Each row is a point on a tangle of strands that fork and nearly touch. The rows are in no order.
(in the rows, 128 means zero)
Two points are linked if the straight distance between their rows is under 121.
J_430: [ 85, 183, 137,  69, 153, 180, 123, 177, 118, 107, 126, 102, 144, 168, 118,
 143,  74, 166, 160, 113, 157,  76, 125, 161, 139, 161, 122, 113, 133, 134]
J_855: [100, 117, 126,  97, 154, 103, 108, 109, 104, 173, 181, 122, 147,  84, 104,
 133, 104, 127, 116, 184, 143,  92, 106, 152, 128, 135, 133, 100, 132, 100]
J_706: [151,  89, 115, 142, 168,  77, 128,  70, 106, 117, 156, 129, 134,  63,  99,
 151, 143, 120,  69, 203, 128, 128, 125, 140, 139, 110, 139,  98,  97,  72]
J_868: [106, 113, 151,  78,  87, 141, 118, 134, 123, 149, 134, 161, 136, 114,  96,
 116, 148, 109, 112, 167, 123,  72, 157, 126,  87, 130, 112, 174, 103, 139]
J_874: [ 54, 132, 130,  86, 134, 170, 115, 165,  80,  99, 121, 112, 181, 207, 126,
 154,  86,  97, 135,  73, 156, 107, 119, 118, 115, 176, 101, 167, 123, 109]
J_796: [144, 190, 142, 136, 130, 139, 102, 139, 167, 113, 112, 143,  73, 118, 133,
 103, 147, 171, 160, 133, 111, 103, 133, 128, 157, 117, 131, 122, 151, 179]
J_793: [138, 148, 170, 129, 136, 125, 129,  88, 103, 116,  94, 151, 111, 178, 106,
 103, 171, 115, 136, 129, 109, 107, 129,  90, 139, 109, 139, 174,  89, 173]
J_557: [153, 117, 148, 167, 118, 114, 135, 143, 132, 121, 109, 159, 107, 106, 176,
 114, 161, 120, 160,  78, 115, 150, 140,  86, 129, 141, 122, 114, 127, 128]
J_58: [ 89, 135, 112,  79, 134, 200,  98, 198, 126, 113, 128,  78, 159, 124, 124,
 148, 102, 168, 168, 106, 180,  89, 113, 168, 141, 159, 115, 107, 146, 133]
J_562: [116, 138, 104,  87, 107, 138, 150, 141, 137, 147, 141, 109, 121, 122, 120,
 144, 140, 158, 101, 187, 122,  80, 137, 169, 112, 103, 119, 103,  99, 102]
J_632: [101, 142, 129, 103, 155, 108, 125, 128, 119, 148, 170, 110, 143,  94, 128,
 131,  64, 158, 115, 196, 161,  77, 105, 178, 136, 108, 160,  56, 137, 102]
J_479: [144, 160, 127, 126, 176,  76, 124,  99, 112, 140, 169, 148, 123, 109, 112,
 114, 116, 128, 162, 140, 124, 126,  77, 138, 162, 139, 138, 113, 153, 137]
J_447: [136, 130, 103,  92, 119, 123, 161, 108, 133, 113, 113, 115, 113, 139,  85,
 152, 140, 117,  49, 149,  85, 146, 151,  96, 135, 121, 105, 171,  90,  89]
J_916: [133,  99, 101, 163,  86, 158, 116, 188, 147, 123, 117, 115, 129,  85, 163,
 116, 180, 168, 152, 124, 160, 126, 168, 166, 111, 130, 105, 117, 157, 153]
J_691: [163, 204, 141, 119, 133,  91, 135, 133, 126, 124, 128, 144, 117, 173, 117,
 125,  63, 139, 143,  78, 101, 145, 140,  87, 146, 117, 139, 131, 116, 152]
J_677: [167, 128, 187, 165, 161,  68, 108, 109, 100, 142, 114, 172, 103, 142, 159,
 103, 126,  82, 157, 106, 130, 166, 103,  81, 165, 101, 181, 152, 117, 166]
J_385: [154,  71, 129, 171, 150, 110, 144,  69, 122, 112, 124, 126, 150, 108, 141,
 135, 151, 109,  93, 130, 125, 178, 102, 123, 134, 114, 147, 122, 125, 107]
J_932: [ 76, 104, 132, 109, 116, 181, 129, 140, 107, 113, 119,  84, 156, 195, 118,
 147, 118, 124, 121, 150, 131,  88, 118, 176, 124, 130, 127, 118, 122, 108]
J_824: [ 98, 115, 122,  96, 155, 137, 130, 147,  76, 124, 154,  95, 184, 210, 148,
 158,  59, 120, 172,  97, 185, 153,  82, 156, 142, 145, 162, 125, 124, 126]
J_715: [126, 152, 130, 142, 138, 165, 143, 170, 140,  97,  98, 120, 154, 128, 125,
 123, 102, 170, 157, 118, 160, 107, 148, 189, 120, 148, 114, 100, 170, 143]
J_635: [145, 141, 115, 181, 170, 123, 173, 135, 152,  97, 127, 138, 137, 114, 142,
 108,  76, 162, 188, 124, 187, 148, 124, 187, 119, 129, 171,  53, 177, 150]
J_584: [135, 106, 178, 157, 152, 118,  87,  69, 108, 113,  85, 152, 131,  99, 119,
 115, 172,  83, 100, 177, 140, 134, 104, 143, 135, 107, 140, 152, 136, 151]
J_88: [115, 124, 159,  84,  95, 123, 113, 107, 122, 127, 125, 163, 109, 103,  80,
 102, 174,  81, 102, 156, 107,  92, 182,  85,  94, 144, 105, 202, 108, 144]
J_49: [153, 177,  86, 155, 106, 122, 140, 157, 163,  86, 118, 140,  91, 121, 125,
 106, 137, 187, 147, 125, 111, 133, 159, 123, 147, 115, 112, 109, 154, 152]
J_628: [ 84, 105, 130,  95, 102, 151,  70, 186,  98, 124, 156, 134, 160, 110, 135,
 136, 135, 125, 171,  84, 157,  93, 104,  99, 133, 161, 108, 136, 137, 143]
J_860: [100, 111, 153,  80,  96, 129,  94, 105, 104, 131, 142, 148, 116,  82, 138,
 117, 189,  78, 107, 114, 112, 115, 158,  80, 106, 170,  97, 177, 126, 127]
J_630: [101, 132, 149, 130, 124, 163, 120, 153, 130,  95, 100, 143, 136, 184, 143,
 121, 111, 143, 144, 100, 103, 115, 148, 110, 139, 161, 110, 158, 142, 137]
J_340: [100, 112, 178, 104, 143, 111, 135,  77,  98, 123, 156, 168, 131, 161, 119,
 121, 118,  38, 114, 107, 110, 149, 130,  94, 133, 117, 162, 186, 108, 147]
J_380: [166, 154, 115, 102, 121, 103, 158, 134, 177, 175, 140, 119,  93, 111,  79,
 126, 111, 137, 103, 126,  94, 138, 126,  92, 133, 106, 128, 143,  89, 122]
J_248: [107, 147, 162, 147, 132, 143, 102, 131, 143, 108, 110, 152, 110, 144, 103,
 111, 137, 115,  98, 147,  87, 115, 166, 140, 157, 106, 115, 183, 140, 162]
J_335: [111, 103, 137, 127, 109, 152, 126, 143, 150, 123, 131, 121, 111, 119, 142,
 123, 163, 146, 123, 188, 128,  82, 139, 189, 126, 112, 130, 112, 115, 118]
J_724: [116, 159, 100, 138, 118, 147, 138, 163, 177, 112, 138, 104, 120,  86, 127,
 125, 113, 167, 145, 145, 161, 102, 158, 208, 103, 142, 106,  71, 158, 127]
J_780: [149, 118, 108,  83, 154, 104, 171,  83, 114, 177, 167, 147, 137, 129, 101,
 150, 114, 113, 121, 148, 122, 130,  82, 108, 109, 116, 152, 136,  89,  99]
J_881: [157, 159, 143,  77, 145, 107, 164, 104, 137, 189, 148, 134, 118, 139,  92,
 129,  91, 118, 133, 124, 112, 126, 101, 105, 119, 121, 149, 141,  91, 135]
J_918: [155, 154, 128, 138, 184,  80, 149,  97, 153, 143, 166, 146, 113,  78,  97,
 120, 119, 128, 111, 167, 119, 115, 101, 162, 150,  99, 152, 123, 128, 127]
J_903: [172, 146,  84, 135, 133,  87, 187, 125, 158, 132, 129, 126, 128,  89, 104,
 124, 116, 178, 126, 160, 142, 121, 122, 143, 104, 116, 122,  71, 108, 100]
J_209: [162, 166,  58, 158, 116,  98, 185, 141, 179,  95, 130, 122,  88,  99, 104,
  98, 117, 186, 133, 145, 138, 142, 149, 127, 129, 103, 131,  71, 136, 131]
J_615: [123, 134, 116,  94, 120,  87,  89, 106, 136, 150, 173, 124, 113,  54, 104,
 123, 124, 129, 104, 185, 124, 112, 129, 131, 138, 128, 113, 107, 120, 115]
J_482: [142,  91, 116, 201,  99, 150, 118, 135, 161,  87,  93, 130, 135,  99, 142,
 112, 184, 143, 128, 137, 146, 144, 143, 169, 108, 116, 111, 125, 161, 147]
J_656: [120, 173, 126, 134, 132, 144, 153, 144, 136, 111,  95, 136, 127, 181, 113,
 135,  97, 153, 103, 113,  85, 118, 186, 114, 124, 131,  98, 162, 108, 128]
J_301: [173, 171, 131, 167, 119, 123, 130, 138, 144, 109, 104, 130, 106, 181, 115,
 128,  93, 135, 134,  44,  71, 163, 167,  67, 138, 121, 128, 158, 135, 146]
J_927: [117,  89,  98, 145, 180, 118, 148,  96,  69, 144, 169,  93, 179, 135, 145,
 182,  80, 118, 110, 154, 155, 140, 100, 176, 113, 121, 161,  67, 130,  59]
J_933: [ 99, 161, 123, 164, 123, 178, 114, 153, 176, 113, 100,  79,  86, 162, 131,
  99, 120, 181, 144, 132, 110, 126, 184, 139, 150, 130, 116, 107, 144, 160]
J_768: [ 80,  90, 107, 115, 140, 172, 146, 155,  99, 126, 140,  69, 162, 179, 131,
 159,  97, 121, 131, 143, 154, 108,  90, 200, 132, 133, 144,  95, 151,  80]
J_493: [148, 158, 142, 164, 157, 119, 164, 133, 147,  89,  97, 140, 143, 136, 128,
 111,  81, 158, 142, 152, 154, 124, 133, 196, 129, 118, 144,  88, 164, 143]
J_316: [129, 132,  67,  95, 117, 139, 169, 152, 133, 165, 130, 129, 136, 145, 144,
 162,  91, 145, 145, 106, 147, 154,  94, 103,  94, 146, 115,  99, 129,  85]
J_601: [147, 146,  90, 105,  87, 119, 104, 162, 137, 169, 159, 135, 122,  98, 117,
 144, 124, 137, 156,  82, 114, 124, 109,  86, 110, 141, 100, 117, 138, 123]
J_157: [126, 103, 147, 108, 131,  90, 114, 107, 118, 166, 186, 186, 122,  76,  99,
 126, 132,  75, 133, 125, 114, 118, 122,  76, 106, 129, 142, 149, 102, 124]
J_511: [139, 159, 128, 100, 138, 121, 177, 105, 120, 117,  95, 119, 135, 176,  89,
 143,  95, 129,  81, 143, 102, 137, 147, 125, 128, 126, 114, 144,  94, 104]
J_681: [132, 142,  73,  98, 172,  99, 163,  82,  99, 142, 172, 101, 142, 155, 133,
 183,  50, 131, 104, 175, 146, 148,  87, 158, 120, 107, 167,  63, 117,  56]
J_805: [127, 122,  62, 103, 106, 120, 134, 136, 127, 173, 165, 129, 137, 101, 126,
 158, 141, 141, 138, 128, 139, 125,  96, 107,  97, 131, 101,  98, 102,  91]
J_424: [117,  84,  80, 123,  94, 155, 155, 119, 138, 131, 120, 101, 155, 146, 140,
 157, 124, 125,  74, 124, 124, 174, 113, 109, 103, 119, 111, 128, 130,  79]
J_322: [135, 101, 148, 142, 164,  91, 132,  98, 103, 134, 168, 140, 144, 168, 158,
 130,  82, 119, 164, 131, 146, 169,  82, 139, 157, 120, 185, 117, 119, 134]
J_531: [108, 149, 137,  99, 131, 148, 167, 143, 115, 138, 115, 115, 143, 208, 110,
 123, 116, 150, 146, 142, 124,  82, 119, 152, 122, 130, 127, 138, 101, 130]
J_994: [ 98, 109, 129,  72, 121, 135, 139, 100,  61, 147, 152, 145, 165, 134, 124,
 148, 152, 103, 137, 128, 143, 103,  97,  97, 100, 141, 123, 134, 100, 119]
J_416: [167, 171, 115, 125, 143, 111, 201, 128, 151, 137, 114, 116, 123, 168, 138,
 118,  71, 173, 149, 121, 139, 152, 127, 130, 127, 119, 157,  89, 112, 129]
J_476: [157, 109, 127,  95,  77, 125,  76, 131, 136, 141, 137, 147, 109,  62, 140,
 120, 188, 142,  95, 175, 121, 115, 171, 136, 124, 123, 108, 178, 124, 153]
J_220: [112,  95, 151, 150, 147, 161, 140, 147, 143, 127, 121, 105, 150, 169, 152,
 122,  91, 125, 175, 102, 153, 151, 104, 160, 136, 144, 153, 105, 140, 132]
J_841: [125,  94, 127, 158, 151, 147, 130, 138, 109, 122, 135, 113, 172,  97, 140,
 144, 124, 150, 150, 155, 176, 110, 113, 199, 122, 126, 145,  73, 152, 119]
J_600: [121, 124,  91,  97, 102, 186, 155, 183, 147, 157, 113, 117, 137, 146, 152,
 158, 111, 152, 146,  84, 137, 135, 128, 113,  87, 158, 105, 126, 138, 102]
J_278: [116,  94, 118, 130, 115, 159, 120, 140, 105, 140, 129, 100, 171,  92, 150,
 150, 140, 140, 118, 130, 154, 136, 128, 158, 110, 133, 109,  96, 142, 114]
J_778: [114,  87, 127,  90,  94, 130, 112,  88, 104, 132, 135, 128, 125,  88, 155,
 129, 198, 112,  96, 139, 116, 133, 127,  76, 120, 146, 114, 147, 109, 111]
J_740: [ 93, 169, 120, 151, 103, 164,  85, 187, 160, 126, 110, 105,  96, 154, 135,
 113, 126, 185, 136, 118,  97,  92, 208, 122, 144, 141,  88, 152, 134, 159]
J_529: [115, 116, 148, 132, 112, 150, 127, 115, 126,  87, 119, 161, 138, 158, 160,
 135, 137, 113, 113,  77,  90, 148, 136,  81, 129, 138, 122, 172, 133, 133]
J_60: [102,  84, 155,  94, 133, 130, 128,  58, 103, 133, 150, 147, 151, 113, 107,
 134, 142,  48,  80, 118, 113, 145, 115,  96, 110, 133, 140, 184, 129, 120]
J_284: [ 71,  88, 117,  75,  88, 145,  74, 163,  92, 159, 170, 123, 161,  90, 142,
 141, 154,  99, 132, 109, 156,  98, 123,  97, 104, 158, 101, 156, 131, 126]
J_71: [122, 176, 109, 101, 147, 119, 194, 156, 128, 156, 131, 109, 136, 193, 129,
 130,  60, 155, 133, 133, 137, 116, 120, 154, 130, 118, 140, 111, 113, 115]
J_517: [185, 194, 154, 159, 173,  55, 141, 123, 142, 133, 125, 171,  88, 110, 109,
  99, 113, 122, 136, 116, 113, 128, 115, 117, 169,  88, 158, 144, 128, 172]
J_781: [105,  97, 153,  78, 125, 128, 135,  62,  90, 138, 126, 121, 148, 127,  78,
 132, 129,  68,  76, 170, 119, 117, 124, 121, 102, 137, 127, 153, 116, 101]
J_91: [174, 156, 166, 146, 123,  97, 101, 133, 153, 129, 107, 165,  74,  82, 123,
 106, 164, 115, 142, 103, 101, 125, 146,  87, 134, 134, 118, 136, 117, 142]
J_596: [119, 122, 154, 133,  68, 148,  45, 161, 119, 131, 119, 124, 118, 116, 147,
 108, 178, 115, 135,  66, 106, 100, 160,  70, 129, 152, 103, 188, 165, 164]
J_232: [106, 133,  96,  82,  83, 191, 136, 154, 155, 164,  98, 100, 122, 163, 136,
 155, 122, 153, 105, 129, 118, 119, 153, 110,  79, 136,  96, 141, 105,  98]
J_333: [110,  86, 120, 114,  79, 154, 105, 118, 132,  98, 124, 111, 120, 105, 153,
 138, 187, 137,  95, 189, 126, 106, 159, 172, 113, 138, 107, 116, 115,  94]
J_323: [148, 180, 174, 104, 135,  94, 106, 109,  88, 123, 131, 166, 108, 180, 115,
 114,  96, 104, 149,  89,  94, 137, 138,  70, 159, 122, 156, 175, 129, 176]
J_854: [123, 163, 135, 144, 154, 134, 125, 122, 105,  94, 121, 114, 126, 200, 145,
 120, 114, 140, 162, 103, 126, 161, 112, 145, 184, 124, 150, 136, 157, 172]
J_21: [130,  80,  97, 161, 100, 136, 149, 158, 143, 147, 139, 118, 128, 113, 163,
 120, 159, 137, 151,  82, 124, 156, 120, 100, 115, 135, 121, 110, 130, 116]
J_466: [114, 108,  66,  93, 125, 142, 157, 117, 127, 149, 155,  95, 119, 119, 128,
 173, 120, 142,  91, 196, 127, 111, 105, 162, 111, 106, 140,  74, 114,  52]
J_298: [141,  76,  97, 153, 125, 108, 161, 102, 134, 130, 142, 129, 156, 116, 137,
 147, 117, 107,  88, 110, 120, 193, 111,  87, 121, 108, 135, 126, 110,  87]
J_636: [150, 149, 116, 159, 157,  98, 141, 121, 118,  99, 146, 133, 131, 173, 149,
 119,  78, 144, 171, 116, 145, 180, 101, 156, 177, 109, 172, 109, 165, 162]
J_987: [117,  89, 129, 117, 145, 115, 155,  93,  83, 137, 142, 119, 180, 144, 123,
 166,  86,  93,  82, 162, 135, 135, 106, 153, 103, 115, 145, 107, 110,  68]
J_16: [152, 110, 117, 130, 136,  69, 103,  91, 151, 123, 153, 126, 100,  45,  90,
 126, 154, 121,  83, 193, 121, 132, 128, 124, 147, 113, 123, 122,  89, 109]
J_977: [151, 151, 170, 220, 145, 131,  83, 160, 150, 101,  63, 158,  87, 157, 158,
 101, 136, 108, 171,  70, 119, 148, 138, 107, 146, 120, 139, 147, 173, 178]
J_939: [109,  84, 158, 166, 103, 157,  83, 184, 141, 140, 119, 128, 128,  97, 174,
 111, 179, 125, 160,  97, 151, 114, 136, 135, 132, 134, 121, 132, 137, 154]
J_281: [102, 132, 155,  88, 109, 134, 120, 106,  68, 131, 134, 155, 140, 158, 112,
 116, 163, 103, 143, 117, 127,  97, 127,  72, 118, 127, 128, 162, 102, 167]
J_257: [166, 128, 116, 211, 170, 114, 167, 111, 149, 103, 109, 145, 112, 104, 141,
 110, 133, 133, 165, 112, 159, 181, 129, 160, 126, 111, 159,  77, 157, 146]
J_146: [156, 136, 158, 130, 129, 125, 149, 100, 102, 114,  85, 149, 139, 124, 128,
 125, 171, 136, 115, 136, 124, 126, 135, 118, 128, 119, 121, 132, 101, 139]
J_589: [128, 109,  59, 119, 127, 170, 163, 116, 140, 122, 138,  80, 136, 125, 121,
 169, 104, 146, 106, 169, 140, 143, 112, 192, 102, 121, 138,  65, 165,  69]
J_549: [149,  83, 129, 176, 113, 127, 103, 123, 171, 118, 114, 129, 107,  73, 138,
 116, 195, 114,  98, 168, 122, 142, 148, 176, 130, 115, 112, 154, 142, 130]
J_924: [151, 139, 153,  94, 101, 125, 107, 121, 146, 152, 121, 144,  76, 100,  72,
 102, 169, 106,  93, 145,  83,  99, 189,  66, 124, 115, 120, 219, 100, 164]
J_746: [ 79,  90, 122, 127, 115, 185, 107, 171,  89, 118, 117,  74, 195, 123, 149,
 158, 130, 128, 110,  97, 180, 124, 130, 159, 121, 143, 108, 107, 144, 117]
J_907: [168, 158, 152, 180, 137, 139, 137, 152, 139, 107,  89, 145,  99, 177, 158,
 111, 114, 140, 170,  51,  97, 153, 157,  95, 148, 137, 145, 143, 160, 157]
J_743: [142, 148, 177, 105, 120,  98, 101, 134, 129, 155, 143, 187, 101,  78, 103,
 101, 135,  93, 150, 117, 109,  93, 140, 100, 114, 143, 122, 155, 125, 148]
J_351: [154, 120, 150, 156, 119,  95, 132, 107, 128,  90, 110, 160, 124, 141, 145,
 117, 137, 101, 129,  75, 102, 168, 125,  65, 139, 136, 128, 143, 116, 124]
J_798: [135, 127, 142, 117,  70, 130,  57, 168, 118, 150, 133, 141, 106,  84, 157,
 112, 183, 139, 125, 113, 116, 108, 176, 100, 139, 130,  99, 176, 142, 173]
J_444: [117, 128, 145, 129, 129, 166, 109, 171, 141,  95, 103, 145, 137, 135, 130,
 116, 138, 158, 168, 127, 134,  92, 127, 160, 139, 164, 109, 142, 167, 148]
J_168: [160, 162, 190, 194, 159, 109,  79, 128, 121, 124,  69, 168,  86, 155, 156,
 102, 146,  88, 164, 100, 128, 149, 111,  97, 155,  96, 164, 153, 135, 193]
J_420: [137, 118, 119, 159, 171, 117, 161, 109, 123, 136, 152, 119, 146, 119, 120,
 142, 126, 124, 122, 153, 132, 133, 106, 193, 141, 101, 146, 101, 142, 115]
J_784: [157, 142, 126,  82, 106, 117, 127, 112, 155, 150, 141, 136,  85,  96,  83,
 123, 160, 140,  95, 159,  92, 112, 142,  91, 140, 101, 130, 171,  87, 145]
J_20: [139,  90, 173, 151, 182,  90, 131,  84,  96, 150, 144, 169, 128, 141, 156,
 117, 132,  94, 148, 150, 138, 148,  84, 126, 155, 107, 190, 145, 113, 148]
J_985: [105, 186, 112,  82, 124, 130, 114, 159, 129, 144, 153, 120, 143, 134, 108,
 131,  69, 154, 154, 118, 149,  98,  99, 129, 134, 138, 115,  99, 140, 142]
J_69: [206, 170, 114, 165, 155,  88, 169, 116, 151, 112, 124, 142, 103, 129, 105,
 123, 123, 136, 146,  85, 107, 173, 117, 114, 157, 101, 150, 134, 132, 150]
J_381: [126, 115, 132, 146, 114, 133, 116, 128, 160, 115, 111, 127, 113, 115, 112,
 116, 162, 119,  88, 150,  91, 133, 162, 150, 138, 132,  96, 171, 142, 124]
J_970: [101, 106,  94, 111, 163, 138, 162, 146,  94, 128, 156,  76, 175, 195, 145,
 168,  48, 126, 161, 132, 189, 136,  80, 196, 125, 135, 170,  77, 134,  85]
J_125: [135, 146, 109, 135,  91, 139, 116, 142, 175, 135, 129, 104,  72, 126, 124,
 129, 167, 127, 120,  83,  76, 144, 169,  81, 122, 142,  94, 141, 102, 115]
J_658: [ 76, 141, 103, 129,  90, 159,  92, 172, 143, 116, 123,  88, 114, 142, 139,
 130, 152, 140, 116, 117, 109, 115, 186, 140, 129, 164,  63, 142, 138, 120]
J_817: [175,  97, 102, 182, 139,  81, 103,  90, 157, 122, 145, 139, 111,  54, 110,
 120, 172, 137, 132, 151, 134, 156, 104, 106, 137, 111, 133, 100, 114, 124]
J_981: [ 66,  69,  96,  92,  93, 153, 104, 142,  85, 156, 162, 110, 180,  95, 170,
 165, 170, 104,  88, 120, 160, 105, 118, 119,  85, 141, 102, 142, 123,  88]
J_834: [139, 122, 118, 116, 128, 114, 179, 108, 106, 118, 102, 103, 149, 155, 112,
 152,  99, 122,  78, 170, 126, 136, 135, 145, 109, 119, 118,  94,  97,  68]
J_433: [124, 112,  82, 138, 115, 161, 167, 127, 154, 110, 120,  88, 128, 153, 121,
 136, 114, 153, 110, 142, 117, 164, 130, 156, 125, 117, 121, 102, 149, 106]
J_364: [ 72, 124, 131,  74, 134, 136, 140, 119,  56, 127, 151, 136, 173, 193, 135,
 152, 109,  76, 139,  97, 149, 126, 103, 104, 110, 153, 127, 155, 104, 120]
J_839: [ 65, 120, 100, 104, 127, 183, 121, 184,  97, 109, 114,  89, 187, 164, 138,
 169,  89, 116, 129,  78, 173, 129, 116, 141, 108, 166,  90, 124, 146,  95]
J_990: [138, 121, 159, 144, 139, 153,  94, 136, 128, 116,  96, 146, 130, 113, 137,
 108, 168, 129, 153, 119, 122, 122, 106, 145, 146, 159, 116, 163, 192, 161]
J_235: [ 96,  90, 166, 129, 150, 121, 121, 138,  99, 127, 151, 126, 162, 188, 166,
 127,  70, 100, 163, 100, 151, 158,  97, 138, 159, 143, 167, 138, 132, 137]
J_513: [ 94,  62,  97, 116,  90, 132, 104, 100, 116, 134, 157, 105, 166,  86, 173,
 142, 199, 107,  93, 110, 140, 129, 102,  98, 102, 151, 105, 138, 130,  97]
J_609: [ 95, 139, 115,  66,  90, 163, 129, 154, 134, 158, 129, 128, 126, 135, 125,
 150, 122, 144,  90, 164, 115,  94, 166, 135, 100, 115, 107, 142,  99, 111]
J_613: [150, 202, 122, 158, 155, 130, 184, 135, 168,  96, 102, 123,  97, 185, 139,
 111,  71, 182, 142, 107, 118, 148, 174, 134, 147, 111, 151, 105, 132, 154]
J_710: [119,  85, 185, 129, 139, 130, 118,  74,  87, 117, 100, 127, 164, 128, 113,
 122, 150,  84, 103, 169, 137, 108, 109, 158, 116, 135, 136, 133, 127, 117]
J_473: [153, 205, 160, 159, 174,  72, 147, 141, 158, 130, 134, 147,  99, 158, 135,
  87,  79, 136, 160, 117, 132, 113, 106, 155, 168,  98, 168, 128, 137, 176]
J_212: [150,  98, 143, 187, 140, 110, 104, 115, 130, 104,  90, 152, 124, 108, 146,
  95, 189,  98, 127, 118, 118, 152,  94, 117, 151, 142, 118, 170, 182, 145]
J_725: [170, 160, 127, 126, 131, 125, 181, 117, 144, 124, 103, 136, 125, 128, 124,
 126, 131, 171, 130, 138, 128, 126, 135, 126, 122, 102, 136,  99,  94, 139]
J_759: [144, 140, 133, 201, 133, 159, 142, 136, 156, 117,  65,  89,  99, 157, 132,
  87, 136, 165, 155, 115, 135, 161, 161, 137, 142, 117, 138,  99, 155, 176]
J_843: [150, 131, 121, 169, 137, 115, 104, 121, 165, 130, 121, 115, 104,  67, 126,
 100, 159, 159, 147, 182, 156, 122, 114, 178, 138, 111, 132,  84, 156, 152]
J_55: [139, 171, 127, 145, 124, 122, 120, 139, 215, 127, 134, 112,  87,  77, 124,
 104, 126, 160, 128, 160, 133, 112, 155, 191, 124, 123, 121,  93, 143, 141]
J_670: [105,  85, 175, 169, 134, 124,  65, 143, 112, 141, 137, 157, 136,  81, 170,
 113, 160,  94, 154, 101, 150, 125, 112, 108, 137, 131, 138, 131, 141, 152]
J_164: [121, 130, 122, 106,  83, 160, 118, 132, 161, 154, 103, 102, 106, 157, 123,
 128, 129, 137, 118,  94,  91, 136, 149,  59, 101, 148, 100, 145,  96, 116]
J_238: [131, 183, 103, 116, 110, 122, 126, 162, 149, 148, 141, 117, 115, 142, 110,
 128,  90, 150, 152,  87, 113, 132, 122, 103, 129, 130, 110, 110, 133, 135]
J_341: [132,  69, 128, 130, 174,  82, 131,  53,  67, 137, 164, 144, 173, 102, 108,
 155, 120,  91,  77, 180, 134, 128, 103, 123, 110, 121, 154, 118, 107,  73]
J_148: [129, 142, 170, 133, 164, 112,  96, 119, 107, 123, 113, 160, 119, 121, 131,
 104, 132, 117, 161, 140, 131, 123,  93, 139, 165, 143, 136, 136, 162, 162]
J_438: [126, 129, 151, 105,  68, 140,  71, 135, 132, 144, 120, 125, 107, 139, 121,
 110, 137, 111, 135,  64,  90, 118, 146,  36, 108, 164, 102, 163, 131, 134]
J_3: [191, 129, 132, 185, 161,  80, 164,  92, 154, 106, 114, 142, 110, 123, 128,
 116, 112, 126, 153, 113, 137, 193, 115, 119, 142, 115, 162,  97, 116, 133]
J_500: [111,  78, 146, 141, 131, 109, 101, 128, 115, 146, 162, 173, 150,  81, 144,
 126, 146, 103, 131, 135, 131, 121, 116, 114, 120, 126, 126, 137, 122, 128]
J_833: [165, 137, 168, 157, 154, 106, 128,  86, 144, 102,  86, 154,  97,  99, 100,
 125, 180,  99,  97, 157, 120, 135, 130, 128, 143, 100, 133, 149,  89, 149]
J_582: [114, 138,  74, 124,  83, 144, 118, 152, 162, 130, 132,  80,  96, 112, 138,
 135, 163, 146,  98, 129, 111, 156, 184, 129, 123, 141,  75, 117, 117, 105]

A fork is a point with three links, a tip a point with one. Leave the first point through the second and follow the links. Name the first fork or tip that comes.
J_420; J_841 => J_146
J_364; J_874 => J_990
J_248; J_381 => J_557
J_91; J_743 => J_248

A fork is a point with three links. Follow the links from the first point to the second and name the forks in between, in order.
J_874; J_323 => J_146, J_725, J_416, J_235, J_322, J_691
J_743; J_493 => J_557, J_630, J_444, J_715
J_69; J_420 => J_715, J_444, J_990
J_725; J_301 => J_416, J_235, J_322
J_854; J_278 => J_322, J_235, J_416, J_725, J_146
J_60; J_148 => J_146
J_990; J_939 => J_444, J_630, J_557
J_768; J_630 => J_416, J_725, J_146, J_990, J_444
J_601; J_768 => J_238, J_691, J_322, J_235
